Points, in no order, along strands that fork and pass close to each other.
Two points are linked if the straight distance between their rows is under 49.6. Some points are linked to none.
dapu: [ -5   3   4  -4   0  -3  18   1  19   1 -16 -28  -2  -8  22   4  -2  -7
   4   9  -7 -14   9  -6 -11   8 -10  -4]
kuv: [  4  -4  -6   1   1 -18  18  -6  -3  21 -15  -2 -15   4   6  -6  -1  -6
 -24   3  -7  -1  -3  -1  -4   7   4  -5]
kigip: [ 14  -2  16 -12   6   1  11 -15  16 -17  10 -17  -6 -12  11   4   8  10
  15  11   0 -30   0  13   6  -9 -10 -12]
fonit: [ -3  -2   3  -2   1   1   8  -8  12 -16  14  17   2 -18  -2  23  15  15
   7  -2   2 -18 -15   4   0 -18 -11 -15]
Neded: [-20   1   2 -11 -10  -4   9   5 -11   4 -17  10  -8  34 -11  -8  -2 -14
   3 -11   0   3  -8 -12   6   0  12  29]
nado: [ 26 -12  -4   8   1   2  -3 -19 -12   3  13  -3 -13 -23  -4 -11  -6   4
   7   8  -8  -7   8  24  -4   5  -5  -2]
Miv: [-11   1  15 -17  15 -18  -2   0  22  -2   9   7  13   8  10 -11  17  -6
   7 -14  -4   3  -9   9  16  -4  16   3]
lasi: [ -9  -4  -8   9 -20  12   0  -2 -12   2 -17  14 -12   4  -6  -9   3  -9
   7  -9   1  14  -3  -4 -19  11 -10  15]
Zipap: [ 22 -12  -8   6  -1   5  -3 -18  -4   3  -1  29 -16  -8  -9  -1  -4 -11
   5  -3 -10 -13  -9  15  -7  24  -7   6]
Fur: [ 18 -14  -3  -5 -21  20 -16 -19  -2  -5  23  41 -22   0 -20   1   4  -9
  21 -12  -2 -13   0  -6 -15  16  -9  13]
Tepe: [ -6   1  12  -2   4 -17   6  21  -1 -10 -12  14   7  34  -8  -5   2   2
 -19 -14   2   8  -7 -13  17  -7  28  11]
Tav: [ 11  -9  -1 -15   3 -16  10 -23  14  16  19  26 -18  -4  -3  11  10 -10
   7 -11  -7 -14 -23  -1  -3  12  -7   6]
Sif: [ -9   0  -1  13  -6  -4  -8   0   3   4 -14  -1  12  -2   4 -14  15 -23
 -11  -7   9  45   0  12  -3  12   3   5]
Bipan: [-14   4  -1 -10  -4 -11   8   8 -25  11 -14   1  -5  34 -17 -21 -15   0
  -4 -11  -6   0   4 -13   2  -2  13  17]
dedi: [ 14 -10  -6  11 -22  23   3 -15   3 -19  11  -6 -14 -20 -24   8  -7  -4
  10 -12  -8 -14  17 -12 -27   1 -18  -1]
muta: [ -1  14   5  13   6 -13   8  15   9   2 -14 -49   7  -7  25  11  -3  -3
 -24  22   6   3  15  -9  -1  13  -9 -29]
Fut: [ 25 -18   3 -12 -13  12  -7 -24 -22  13  33  18 -21 -15 -26   5 -20  11
   4  -1   2   6  -1   0  -8  -2 -19   7]
veke: [-17  15  -8   0  26 -24  -1  19  16   9 -30 -21  14  15  21   0  -3 -12
 -27   6   4  20  22   5  13  15  25  -2]
rurag: [-10 -13  -5  15  -1  16  -9  -2  15 -10  -1  -4  -5 -35   5  18  11   7
  11  -9  -3   8  26   2 -27   2  -6  -7]
Vime: [  4   6   2  16  10 -15   9   4  12   7  -7 -32   8 -18  24   0   6  -9
 -28  14   4  12  12   8   5  12  -1 -34]
liles: [  7  -3   9  11   0   0  -7  10   4  -2 -10  -1   9  -1  18 -21   8 -15
 -11  -4   1  25  -1  15   7  16   9   0]
Monav: [  1   5  17  -8 -10   3   3  10  16 -21 -13  -1  11  19  14  -8  11  -9
   5  -7  -1   3  -6 -11   9   8   6   5]
let: [ 30  -4  -4 -10  -3 -12  12 -19 -20   6  31  -1 -16  -8 -29   3 -18  13
  -6   5  -1  -8  -5   7  11 -16  -7  -4]
vaf: [ -3  -3  18 -20   2 -15   5   5  -7   0  17   7  12  13 -12   4  -6   7
 -12 -13  -5  -1 -19 -13  21 -15  22  -4]
Zolit: [  3   0  -7 -11 -12  13  -3 -11 -37   7  -1   1 -12  13 -25 -14 -35   2
   6  -2  -7  -4   7  -2   1  -1  -9  11]
vepaf: [ -5  -1   7 -20   7  -2  15  -3  24  -2 -12   0   0  -2  24   1   5  -3
   7   1  -9 -21  -5   4   1   7   0   1]
Zukas: [ -6  16  -4  -7   2  -4   5   1   4  -7  -1 -10   5  16 -11  -9   2   9
   7   4  -5 -27  -2  -7  12 -20   8   2]
kova: [ 29  -9  12   0 -15   7  11 -13  -1 -13  35   8  -4 -16 -18   6   0   7
  -2  -9  -3   5  -4 -12  -3  -7 -14 -14]
Pekar: [-19   4  -1  10 -14  15  -5   2  24 -13  -1  -5  16  -5   3   0  22  -2
  22 -12   2  20   0 -14 -15  -4  -5   3]
silig: [ 19 -17  22   2  -2   2 -10   1  -2   2  19  35  -4  -3   5  -2   8   1
   1  -8  -1  20 -15   5   6  12   3   8]
lede: [ -2   4  -1   4   6 -26  19  13 -13   7  -4 -20   2  10  -9   2 -12  24
 -21   6  -2  -3   5 -21   8 -13  15 -18]
noba: [ 13  -4  13 -11  15 -20  12   1  14  11  17  25 -10   3   9   5   1  14
 -10  -5  -8 -16 -14  12  13 -13  17   3]
Mok: [ -4  -8   1   5  -8 -13   8   4 -21  23 -11   7 -10   9   0  -6  -1 -10
 -33   2  -3  20  -5  -1   8  15   9  -8]
kini: [-32  17  -5   6   4 -10  -4  17   1   8 -37 -19  -3  26  11  -5  -1 -20
  -9   7   8  22   4 -14  -9  11   4  30]
fopal: [  9 -12  11  12   4  14  -8   5  -7 -11   5   2   5 -23  12  11   1  26
   9   2   2   1   5   7   2  -6   0 -16]
bem: [-20  -4  -7  16  -3  11 -14   6 -33  10 -16  -8   8   3  -7  -6 -18 -16
  10   1   7  16   7   1 -10  13   0  18]
vazef: [  7  -1   5 -14   0  14   0 -19  24 -12  12  -5   0 -13   4   0   5 -10
  26   1  -4 -31   2  12   2  -2  -2  -3]
Rubus: [  6 -11  23 -23   4 -12   3  -2  -7  12  33  17   0  14 -16   3 -10  13
  -7 -12  -7   1 -20  -6  17 -17  19  15]
nus: [-11  -2  15 -11   3  -8   5   8  -8  -5   2  -5  21  12  -5  10  -5  -8
  -2  -9   1   1 -18 -19  16  -1  16  -5]
nivav: [ 29  -7   7  -1   2   4  -4 -13  17  -6   6  36 -12 -11   8   0   9  -2
   3   1  -6 -15  -9  23   0  14  -9  -2]
voru: [ 24 -18   4   1 -16  24 -17 -21   6 -15  29  27 -21 -18 -14   4   2  -2
  22 -10  -3 -19  19  -5 -16  13 -10   1]
rov: [ 18  -2 -10   2 -13  16   4   1 -34  -9   2 -13  -5  -3 -25   0 -26  20
 -10   8  -2   0  13  -4   2  -4 -16 -12]
doz: [ -1   0  18 -13  26  -2   0   7  13 -10   3  18  10 -13  25  19   5  18
   3   3   0 -19  -8  20  10 -10   1 -15]
buzez: [  1 -13  12   3  -2  -8   1   5   3   9  -5  41  -9   3  13  -3  16   1
  -9  -7   3  21 -21  13   4   6   4  11]
Kezem: [ -9  -1  -5   6   4  14  -6   3   0  -4   1  -7   7 -14   8   2   7  23
  25   9   9  -2  12   4  -2 -16  -2  -9]
niz: [-19   4  -7  11   1   0  -3  16   7  -5 -31  -1   9  14  11  -8  11 -19
   3  -4  15  34   6  15   1   5   8  21]
kigir: [ 19 -11  -4  22  -2  -4   4   4  -9   2   3  10  -4 -17   9   2   7  15
 -24   9   5  12  -8  14   7  -1  -9 -24]
taso: [-22  18 -16  22  -1  -8  -7  20 -15  16 -17 -39   6  19  -2  -3  -9 -18
 -28  16  13  25  12 -26  -1  16  -3   1]
ridug: [-22   6 -21   6  -4  11   6   1  17  -7 -26  14   4   3   8  -3  16  -4
  14  -5   4   5   3  16 -17  -2 -10  15]
Fanom: [-15  22  -6  15  21 -11 -24  26   1  -2 -28 -39  17  24   9  -4 -11  -9
  -3  17  17  16  17  -5   6  18  11  13]
vevu: [  4  13 -24  22  12 -14   3   9 -11   5 -20 -29   2  -4   6  -3  -6   9
 -14  17   8   2  13   6   0  -9  -1 -16]
mazuf: [ 11  -8  -2 -28  -7   1 -17 -32   4  11  41  30 -19  11 -19   1   6 -11
  14  -4  -2 -25 -15  -2   0   1  -2  18]
tig: [ 19  -8  10  12   2  -2  12 -14   8 -19  10 -17   0 -33  -3  16   3 -18
 -13  -2   1  -6   0   8  -8  15  -8 -27]
Kof: [ 12   5   7   0   4 -14  17  12   0  -9   9 -17   6   5  -1  -5  -2  24
  -7   4  -3  -1   2 -15  17 -21   4 -24]
Bafa: [ 23  -7  13  -9   9 -19  21 -12  -6   3  27   3 -13  -9 -11  12 -10  15
 -16   8  -2 -18 -13   7  14 -27   2  -8]
vogi: [ -8   8 -17  13  -8   1  -3  18 -22  11 -16 -33  -1  17  -4   1 -13   5
 -13  14   9  17  12 -28  -3   5  -5  -6]
Ruf: [-13   8  -1   1   3  14  -6   5  42 -26 -11  -9  24 -16  27   8  17 -13
   8  -8  -4  16  11   8 -13  14 -12  -1]
tepi: [-15  16  -7  -6  12   3   3   7  35 -16 -19  -7  19 -13  20  17  10  -4
   9   2   1   3   4   8  -4   5  -6 -10]
mik: [  6  -6  11 -22  -3 -11  -2   1 -18  12  22  25  -9  30 -27 -12 -16  13
  -8 -13  -7   1  -9  -4  19 -21  17  18]
rad: [  9  -4  13 -16  -9   4   8  -7   3  -8  21  13   4  10  -8   5  -2   1
   6  -5  -6 -16 -20 -16   4  -8  -7  -1]
Palam: [-12  -2   6   9  -5  22  -5   1  37 -22  -2  -4   8 -30  16  18   9  -7
  14 -13  -3   4  24  -2 -29  14  -9  -9]
tirin: [ -8   3 -16   4   3 -11   9  -9 -20   8   6 -27   4  -6 -19  -3  -7   7
   5   4   1  -2  -4  -3  -5 -17   2  -3]
Puzak: [  2 -11   7  10  -4  10 -10   9   7  -5 -11  37   1 -11   7  13  20  -9
  -9 -14   8  27 -13  15  -8  12   0  -2]
tamuz: [ 28  -6   4 -21  -9   6  -5 -11 -13   4  43  31 -17   9 -22   3 -14  15
   2   2  -2 -20 -13   4   8 -24  -9  17]
gev: [-24  17 -16  -4  27 -15   2  15  13   7 -32 -14  11  14  13   9   2   9
   5   3   3   1  10   2  -3  -4  16   5]
veba: [  5  -5   5  -8  -2  13 -10 -17  17  -8  30  30  -3 -19  -7  14  15   4
  17  -6   2 -19 -14   8  -2  -9  -4   2]
Korob: [  8  -3   4  -1  13   0  -7   5 -16   1  -1  18   0   6  -4  -6 -10  10
  -2  -2  -4 -10  -2  19  21  -8  17   9]
vof: [ -9  17   3 -14  20  -5  12  15  31 -16 -25  11  19   2  26  13  12   0
 -11   0  -3  -2  -1  10   8   2   0  -9]
nekop: [ 17 -10  18 -16  -6   6  -9  -5  -5  11  42  33 -13   2   1   1   0  17
  10   0   1  -9 -14   6   8 -13  -5  12]
Vovet: [ -9   4  29 -15   5  -3   3  17  21 -21  -9  13  17  21  20   4  12   0
   4  -9   3  -4 -13 -12  17  -1   4  -4]
setu: [ -1  -8   8   4   1  -4   1   7 -12  10  -6 -28   6  -2  16   3  -7  -4
  -7  11  -5  13   4 -13   1  16   4 -12]
Ziti: [ -1  11 -12   3   2   1  13   4   0 -12 -11 -28   6   2  -3   8  -5   8
   8  11  -1 -25   0 -16   1  -8  -4  -7]
Duve: [-15  22 -10   0  20  -9  -2  18  35   0 -25 -26  23  -1  29  11   6 -14
 -18  11   2  21   9   1  -7  18  -8  -2]
nak: [-19   2   2  -8  13  -6 -10   2 -16   8  -4  21  -3  20  -9  -8   0  10
  12  -2   4  -3  -5  13  14 -17  23  20]
zefor: [ -1   4  10 -32  -7   1 -11 -17  21   1  29  15  -4   9   5  -7  22   2
  12   1  -3 -31 -13  -1  12 -22   5  -3]
nevel: [ -1  -6 -10  11 -15  17  -5 -11 -16   2   1 -22  -2 -11 -19 -11 -18 -14
   6  -2  -8   7  15  -6 -15  11 -13   7]
fana: [ -4 -10  20 -18  -7  14 -16  -7  -5   0  11  15  -2  14  -1 -11   8   0
  23  -9   2   1  -8   3  10  -5  12  17]
bag: [-24   2  -4  23   0  13 -23   9 -16  12 -17 -27   6   0   3  -3 -11 -24
  -7   8  14  33  16   3  -9  21  -3  12]
pupim: [ -3   1  -9   1   4   6   4   0   0  -8   1  23  -3  -7  -2   9  10  20
   8   9  10 -17 -16  12   3 -25   0  -4]
pozug: [-12  13   3  -3  20 -24   3  16  26   6 -19 -27  21   8  29   2   2 -18
 -23   2  -1  16   8   2   4  21  10 -10]
vinu: [ -3   8 -24  22   3   9  -4  -4 -31   3 -16   4  -2  -3  -8 -13 -11  13
   4   4   1   0   8  17  -7 -11  -9  -3]
pezi: [-10   4 -20  14   7   8  -8  -5   5  -2 -21  -8   9 -18  -1   3   1 -20
   3  -3  -1   4   1  16 -15  18  -2   7]
Lapi: [  3  -4 -13   5 -10  -9  15 -14 -10  12  14  -3  -1 -12 -18  -2  -4   8
   5  -3  -4   5  -9  -3  -9 -15  -6  -7]
dito: [-11   1   7   7   2  -6  -2  22  -5  13 -22 -16   6  17  20  -2  -4  -3
 -18   9   3  15   6 -13   9  15  12  -4]
Vebin: [-13  15 -18  27   4  -6 -12  17   0  13 -12 -33  12   1  14  -4   6  -9
 -20  21  15  27  10  -6   1  12  -3  -8]
tiken: [ 18   5   2   0   0 -20  15   2   1   1   9  13   0   6 -11 -13   5  -7
 -25  -7 -10   2 -18  -1  19   1  15  -3]
lim: [ -4   9 -11   7   0  -7   2  18 -23   5 -17 -30   5  20 -13  -3 -27  -1
 -18  10   2  -5  11 -21   9   9   2   1]
kon: [  4  -5  -1 -13   4 -18  10 -19  16   8   6  19  -5  11  -5  -4   9 -20
   0 -16 -11  -2 -23  -2   4  12   6  11]
vatid: [-33  16 -11 -18  20  -9   0   2  19   3 -22  -7  11  13   4   3   5  -3
  12  -2   1  -9   0   5   3  -7  15  13]
nop: [  3   6  -4  -8 -12  -4  10   7 -25   9  -6 -20  -1  22 -18 -13 -25   3
 -14  -1  -7   3   8 -23  10  -5   8   2]
faza: [ 10 -12  21  14 -14  25 -11   7  11 -22  14  -3  12 -18   5  -1   4 -14
   6 -19  -8   8  10  -9 -12  18  -5  -8]
Gifug: [ 12  -3   7  13 -13   3  -3   2   8  -5   5 -21  11  -7   9 -22   7 -12
   1   0  -2  20  11  -3  -3  10  -5  -7]
tuses: [-12  29 -16  20  22  -6 -17  25  -5   4 -34 -31   0  30   8   0 -12  -4
  -5  22  15   5  20 -13  -7   6   0  22]
Nes: [  3  -8 -10   6   1  -7   4  -4 -21  20   3  37 -14   6  -1  -7  -2  18
  -4  -2  -2   2 -11  14  -1 -14  -3  14]
Roka: [-21   0   5  -8   8   2  -8   9  -1 -10 -10 -13  24   8  -5  17   1 -10
   9 -10   2  14 -12 -13   2   5  14   5]
Rimo: [-14   5  -5  -3  12 -17  -2   0 -12  19 -17 -21  10  12  -4 -18  -7 -15
   0  -4  -2   8   3   1   8   8  23  15]
nezo: [  7  12 -13   9  -9  12   5   2 -10 -15  -6 -36  11  -1 -17  -8 -13   5
  11  11   4 -11  15  -9  -1  -9 -12  -3]
sotel: [ -8   6  -9  -2  15  -3   5  15  11  -2 -32  12   7   0  16  10   7   5
 -13   2   0   7  -3  19   5   8   8  -7]
nazu: [-26   1   2  -4  -5  20  -7  -3  25 -18   4   0  15 -12  10  14  22   0
  29  -6   4  -3  -1  -9 -14  -6  -4  -4]
Kaliv: [ 20  -4  12  -3   4 -10  10  -7  15  -6  -6  12  -1 -14  19  -1   4  -4
  -4   1  -8 -10  -7  12   5   6  -5 -10]
tasif: [-17  16 -17   6  21 -26   1  24   7  15 -27 -25   2  18  13  -4  -2  21
  -4  12   6   6  14 -13  -3  -4  17  -3]
suvog: [  0  -6   0 -27   0  -4 -10 -23   8  15  18  35 -16   7  -2  -2  11  -8
  19  -3  -5 -24 -22   7   0   5  -1  13]
domek: [  1 -11  -6  13 -11  17  -8 -11  -7   1  -4  18  -6 -13  -8  -3   7  -7
  14  -8  -1   1   0  11 -16  12  -6   9]
kos: [ -5  22 -13   9  26 -11  -3  19  20   3 -20 -40  12  -7  31  19  -4  -4
 -17  24  10  10  16  -1  -4  15  -9 -17]
Birem: [  4   3 -26  30   2  12  -4   3 -18  -5 -16 -20  -4 -14   0  -8  -4   7
  -2  14   6   2  17  16  -8  -3 -14  -9]
tuvab: [ -2   3   6   0 -10  -8   9   9   2 -10 -17   2   5  27  -1 -15   5 -19
  -9 -12   1  13  -8 -11  12   5  13  13]
Raf: [-13   6   4   3  10   1  -5  14   3  -8   1  -1  18  -1  12   1  14  21
  19   3  10  15   0   2   2 -18   4  -9]
Tusa: [ 22  -2   6  -6   0 -18   1 -13   0   4  22  27  -8   8 -17 -10   2 -13
 -12 -11 -10   2 -24   2  11   6   8  12]
Far: [-12  -3  -6  23   3  15 -11  12   4 -10 -17 -20   7 -28  12  16  -1   2
   8   4   9  13  22  -2 -22   9 -10  -8]
muge: [ 20 -16   3  -7 -21  25  -4 -29  -2 -16  28   2 -24 -20 -27  10  -5  -1
  17  -8  -7 -20  16  -5 -15   1 -15  -3]
bolag: [  5  -4  -5  31 -10  17  -8   8   3   0  -6 -29   5 -23   9   2   6 -15
 -23   7   4  17  25  -4 -12  20  -8 -21]
tifa: [-28  15 -11  13   4  -5  -6   8   1   5 -33 -10   2  20   7 -17   5 -25
   5   1  13  27   7   7 -15   9  -4  33]
zat: [  0   6   5 -18   9 -14   9   2  20   6   7  20  -9  15   8  -7   5   8
  -6  -5 -16 -33  -4   4  14 -13  18   5]
Lises: [  8  -6   6  20  -3   4   3   3   8 -10  -5 -33   2 -25   5  26  -2 -16
 -19   4   4   3   7  -8  -8  20 -13 -29]
ges: [ 21  -2  -4 -23 -23   4  -1 -20 -17  10  25  27 -23  19 -23 -16 -17  -1
   8  -6  -9  -2  -7  -7  -3   1 -17  22]
kina: [-14   7  -1 -19  -8   2 -11 -14  22  -3  18  16   4   7   3  -6  30 -10
  18  -7   2 -12 -10   3   4 -17   1   0]
nili: [ 27  -9  11   2  -8   5  -7 -23  12 -10  48  22  -6 -23 -18  11   9   4
  10  -7   2  -8 -10   0  -6  -6  -9  -4]
maf: [  6   3   4   3  16  -2   2  18  -6  -6 -23   9   5   6  14  -3  -5   5
 -11   7  -4  -9   2  14  19   3  16  -3]
venub: [-18   6 -21   0   4 -18  17  -3   0  20 -21   0 -11   7   9 -10  -1   5
  -2   0  -7  -9   0   5 -10  -3   3   9]
reru: [-13   0 -11  17  -6  -1   0  15 -18  14 -27  -3  -3  13   1 -10   0  -9
 -25   5   4  21   1  -3   1  12   4  -2]
Kosof: [ -7   0  -7  -2  11 -26  17   0 -13  16  -3  -3  -7  11 -13   0 -14  17
 -15  -5 -10 -13   3 -13   4 -14  18  -5]
Difu: [ -4   1  -6 -19   2  -6 -13 -19  21  14  15  46 -13   5   5   3  22  -2
  13  -4   2 -12 -18  24  -2  -9   3  19]
kob: [-11  -4 -13  19 -21   4   5   5 -12   6 -19  -2  -1   1  -2  -4   9  -9
 -11  -4   7  26  -1 -13 -21  12 -10   3]
teb: [-18  17 -10  30   7   5 -26  23   4  13 -23 -34   9   7  22  -2   1 -18
 -35  26  19  28  23  -3   3  22  -1  -6]
Gem: [ 28  -8  18  -1  10 -12   7   5 -17   2  20   4  -2  -7  -2   1 -13  17
 -22   5  -5  -6  -6   4  19 -15   8 -13]
kisod: [  8  -3  -2   7  -7   1   1   3 -19  -5   3  -1  13  -3 -20  -1  -5 -18
 -15  -6  -1  19 -13  -4  11  11   7  -2]
fid: [ -7   8 -12  17  14   2  -6  15  16  -8 -24 -25  10 -22  24  25   0   0
  -7  15  12   9  23   5 -12  18 -11 -17]
Vinom: [ 23  -4  11  -5  10 -12  12  -7   5   8  39  24 -10 -10  -6  14   2  10
 -13   1  -1 -18 -25   6   5 -18  -2  -4]
Ger: [-13   5 -14 -12 -18   5  -3 -16  -7   9  18  28 -10  10 -19  -2  11   4
  13  -6   4 -12 -19   0  -7 -21  -9   9]
botal: [-21   7 -13   0  -6   2   0   1  -4  16 -17   1 -11  14  11 -24  -1   9
  20   4   4  -9   7   4 -13  -8  -7  19]
doro: [  6 -12  16   7  11   0   5   6  -2 -12  -1 -10   4 -25  24  22   1  11
   1  10  -1   1   4   8  -1   7 -11 -25]
Beva: [-14  17 -29  24  15 -19   2  18  -8  19 -25 -29   5  12  11  -8   2   9
 -16  17  12  17  15  -6  -1  -3   5  -5]
metu: [ 19  -8   7   0   6  -5  14 -14  -6 -11  11 -24  -4 -22 -13  11 -10  -5
  -4   4  -2  -8  -3   2   4   4  -6 -17]
busa: [ 17 -19  -4  16  -2   6 -11  -8 -23   5   5  -1  -7 -23  -7  -8  -9  -4
  -4   7  -5  13  10  20  -1  15   1  -8]
dut: [-10  10  -7  16   2   6  -9  14   4  -5 -15 -26  14   4   5  -6  -1  -4
  12   4   5   7   8  -8  -1   1   1   9]
luf: [-26  13 -11 -11   6  13  -8 -10  32 -10  -8  -5  13 -14  11  14  19   1
  27   3   3  -7   3  13 -10  -9   1  -2]
soz: [-14  -9   1   1   0  -5  -6   3 -22  17 -14  -8   1   5  -2 -13 -14 -14
   6  -7  -2  21   0  10  -4  10  12  16]
Kad: [-21   0   6  -8  -1   5 -13  -2  -6   2  -4  19   1  16   1  -9  13   5
  20  -8   9  19  -5  15  10 -16  14  19]
mitez: [ 17  -4  17 -16  17 -20  19 -13   5  -3   6 -11  -5  -1   0   3  -8  -2
  -8  -1 -15 -35  -6   3  16  -2  14  -9]
bado: [  1  -9   3 -11  -8  -2   8   5 -13  13  -4   6 -10  11   6  -8 -11  20
   3   6  -8  -5   2 -11   4  -6  -1   5]
Sebam: [ 12  -2  23 -23  15 -13  15 -14  18  -6  21  -1 -12  -6  10   7   1   4
   4   3  -7 -39  -7  11  13  -8  -1 -17]
vazi: [ -9  -3  -5   1  -5  17  -9  -7 -32   4  -1 -10   1   0 -20  -9 -26   0
  16  -3  -3   2   6   0 -10   3  -5  15]
gabuk: [ 16   1  -6 -16 -10  -4   9 -15 -34   9  12   1  -9   6 -37  -8 -31  13
  -9  -4  -7  -1  -3   1   8 -17  -7   4]
gil: [ 12   4   2 -22  -7   3  -2  -3 -16   3  25  35 -10  27 -31  -5 -17  10
  -5  -5  -2 -15 -12  -5  15 -25   0  22]
til: [-15   8 -16 -10 -16  14 -17 -19   8   0  19  26  -3   1 -13  -9  24  -4
  25  -7   5 -11  -9   9 -10 -16  -5   8]
gemot: [  4   0   0 -15 -30  28  -8  -8 -14  -4  12  15 -12  12 -19 -11  -6  12
  20  -3  -2 -13   3  -7  -5 -13 -16  10]
pire: [ -6  -1  -5 -10  -5  15   3 -18  11   0   1 -19  -7  -7   3  -1  -4 -12
  24   5  -8 -30   6  -1 -14   3  -7   8]
zik: [ -6   1 -18   9   4   4   7   0 -17   7  -9  22 -13   3  -2  -7   6  24
   9   3   4  -8  -4  19  -4 -17 -10   3]
mabor: [ 22  -5   2  -9 -19  17  10  -9 -12 -16  18  -5  -5 -10 -21   4 -13  18
   2  -1  -3  -5   1 -11   4 -13 -14 -12]
zubug: [ 21  -9  -6  -6 -15   1  -1 -20 -14   9  12  37 -18   9 -20  -6  -5  -9
   6  -9  -6   0  -9  -2  -7  15 -15  16]
vud: [ 20  -1  -5 -17 -24  27   2 -10  -6 -15  16  10 -16   6 -22  -2  -7  17
  12   4   0 -28  -2 -10   4 -20 -22   0]
zer: [ 15 -13   4   8  -6  17  -2 -17  -1  -4  11 -14 -11 -25   4  -4  -4   8
  23   8  -1 -10  20  10 -12  -3 -11  -5]
los: [-20  12 -22   4   0   9   4  -2  17   0 -23  -7  -4  -3  12 -11   8  -2
  22   9   0 -13  13  10 -20  -6 -13  12]
rize: [ 24 -16  26 -13  -1  -4  -8 -11   8   7  40  33  -7  -4   8   2   7   4
  11  -8  -1   3 -17   5   3   7  -6   8]
bar: [-18  -2   8 -11  10 -21   2   9   6  14 -18  13  -4  16  15  -8   4  -3
  -8  -9  -6  10  -4   2   5   7  25  11]
Gibik: [ 12 -17  21  -2 -14  28 -12  -3  -1 -15  23  -6   7 -18  -7   5  -8  -2
  18 -11  -9   1  14  -9  -4   9  -3  -5]
Tup: [ -3   8  -6  -9  -7  -8  12  -7   1  11  20  28 -12  15 -14  -7  12  14
  -1  -3  -5 -19 -18  -3   5 -28   1  11]
Kigor: [ 15 -11  15  -3  -2  10   0 -10 -13  -7  12 -22   4 -24  -6   6 -13 -11
   7   0  -3  -5   7  -4   3  17   2  -9]
duz: [  6  -2   2  -1  -6 -15   9  21 -18   0  -1  19   4  31 -12 -11  -2  15
 -26  -6   0  11  -7 -11  23 -19  19   5]
vanaf: [  1   7  18  -8  14 -29  12   8  10   1  10 -17  12   0  12  -2   3  12
  -7  -5  -4  -4  -1  -6  16 -15  15 -20]
Gapag: [ -8  14  10  10  15  -8 -11  32  -4   1 -18 -32  16  23  10   5  -8  -6
 -18  12  10  13  14 -21  12  16  20  -5]
kog: [ -1  -9  -4   4  -2  10   9  -7  16  -8  -4 -29  -3 -14  11   6  -2 -18
  11   7  -7 -15   7 -12 -20  20 -17   4]
damom: [ 10  -8  -4   9  -4  20  -8   6 -32   3  -3 -24   2 -11  -8   3 -24   8
  -7  13   2  10  15  -7   3  10  -6 -13]
batu: [ 39  -8  25 -11 -11  11  -8 -14  14 -15  58  35 -12 -10 -10  18   7   2
   8  -7   4 -14 -12  -8  -5  -5 -19  -4]
bomil: [  3  -5   8  25 -22  23 -12  10  10 -16   0 -14   7 -11   3 -13   6  -9
   7  -5   3  18  23 -14 -15   9 -12   3]
susuv: [-14  14  -4 -17  -1   0   8   0  14  -2  -9  10  -5  19  -3  -9  14  -2
   8  -1  -9 -32  -8   0   9 -18  14   7]
gota: [ -4   4  -7 -12  -1 -17  19  -5  -9  15  10  14 -11  15 -20  -1  -5   8
  -9  -9 -11 -18 -15 -11   2 -20  13   6]
pamot: [ -9   6   2   6  17 -14   3  10   6   4  -8 -16  13  -6  15   6   8  17
   1   7   5   8  -5  -1   5  -7  11 -19]
tamet: [  5  -6   4 -12 -14  24 -10  -2  -7  -7   0   8  -2  11  -7 -11  -2  -1
  22  -2  -4 -11   3  -1   2  -2  -3  14]
fika: [ -9   0 -15  13 -20  20   0 -16  -6  -6   3 -14  -7 -15 -20   0  -7 -12
  12 -13  -4  -1  16 -17 -28   3 -20   7]
mus: [  9   0  14   1  12  -4   2   2  16 -10  -2   7  13 -26  22  13   8  -5
 -13  -3  -4   4  -2  19   3  11  -9 -22]
Sok: [ -2 -10   2  11  -4   7  -8   6 -22  20  -1 -28   5 -10   1  11 -12  -5
 -23  17   6  14   7  -7   6  13   2 -25]
Vod: [ 20 -23  15   2  -6   3  -8   0 -18   7  10  13  -9 -10   3  -6 -10   1
  -6   0  -4  16  -4   5   6  18   0  -6]
Nomi: [-26  15  -7  -3  13  -3  -9   7   7 -10 -25  -6  18  17  -8   3   0 -19
   5  -6   7   4 -10  -2   4  -1  19  20]
Ros: [-11 -11 -11  35  -4  15 -14  13   5  -4  -1 -21   6 -30   5  16   0  -4
 -13   0   9  26  31  -6 -26  11  -4 -16]
Teg: [ -4   0  -4  -9   3  -6  -1  -3  13   3  -9  46  -8   9  12  -2  19  -3
   0  -4   1   2 -17  16   0  -4   2  12]
neme: [ 15  -7  -7  -6  -1  -8   9 -23 -17  17  31  20 -14 -11 -25  -1  -8   7
   5  -1   0  -1 -16   6  -5 -11  -8   5]
baru: [-13   9  11 -12  13  -5   8   5  23 -16   0  10  12  -6  17  22   8  14
   9  -2   2 -21 -12   0   8 -17  -1 -23]
fes: [-13  -6   0  11   3  14  -8   9   9 -13 -21  14  17 -13  13  19  12  -9
  -3  -9   5  26   3   4 -12  18  -1  -1]
pog: [ 14   2  12   4  -4  -9  23   8   2 -15   5 -21  -4  -8  10   3   2  20
  -9   8   5  -9   5 -11   6  -9 -15 -32]

A fork is a point with three links. Follow the links from the first point to the second and name the forks in between, in order.
taso / botal: Vebin > Beva > zik > fonit > nili > mabor > dito > reru
dito / zefor: reru > Zipap > Kaliv > Kof
Ger / Sebam: Kof > Kaliv
Pekar / pupim: tepi > mabor > nili > fonit
Kezem / Ziti: Kaliv > Zipap > zubug > vazi > let > Bafa

Follow the links from the first point to the second, and from the first to the third. Name the last point that the two ways share.
bem / Kaliv / gemot: Zipap
los / Korob / ges: reru
vepaf / venub / vud: reru
vatid / Sok / fana: mabor
fonit / dito / Duve: mabor
doz / Raf / vaf: fonit
Vinom / mabor / soz: vazi

Name the points in between on the shortest way along the links from the first point to the second, in order.
mabor / Lises: vud > gemot > tamet > fana > Kad > nak > Korob > maf > sotel > vof > tepi > Ruf > Palam > rurag > Far > Ros > bolag
soz / mabor: bem > vazi > nevel > fika > dedi > muge > voru > Fur > zubug > Zipap > domek > lasi > kob > reru > dito > setu > Sok > damom > rov
Kezem / Nes: fopal > doro > mus > Kaliv > nivav > Zipap > domek > lasi > kob > reru > dito > setu > Sok > damom > rov > mabor > kova > nili > veba > fonit > pupim > zik
faza / Duve: Gibik > Kigor > metu > tig > Lises > bolag > Ros > Far > fid > kos
Tup / mitez: gota > Kosof > lede > Kof > vanaf > pamot > Raf > Kezem > fopal > doro > mus > Kaliv > vepaf > dapu > kog > pire > vazef > kigip > Sebam
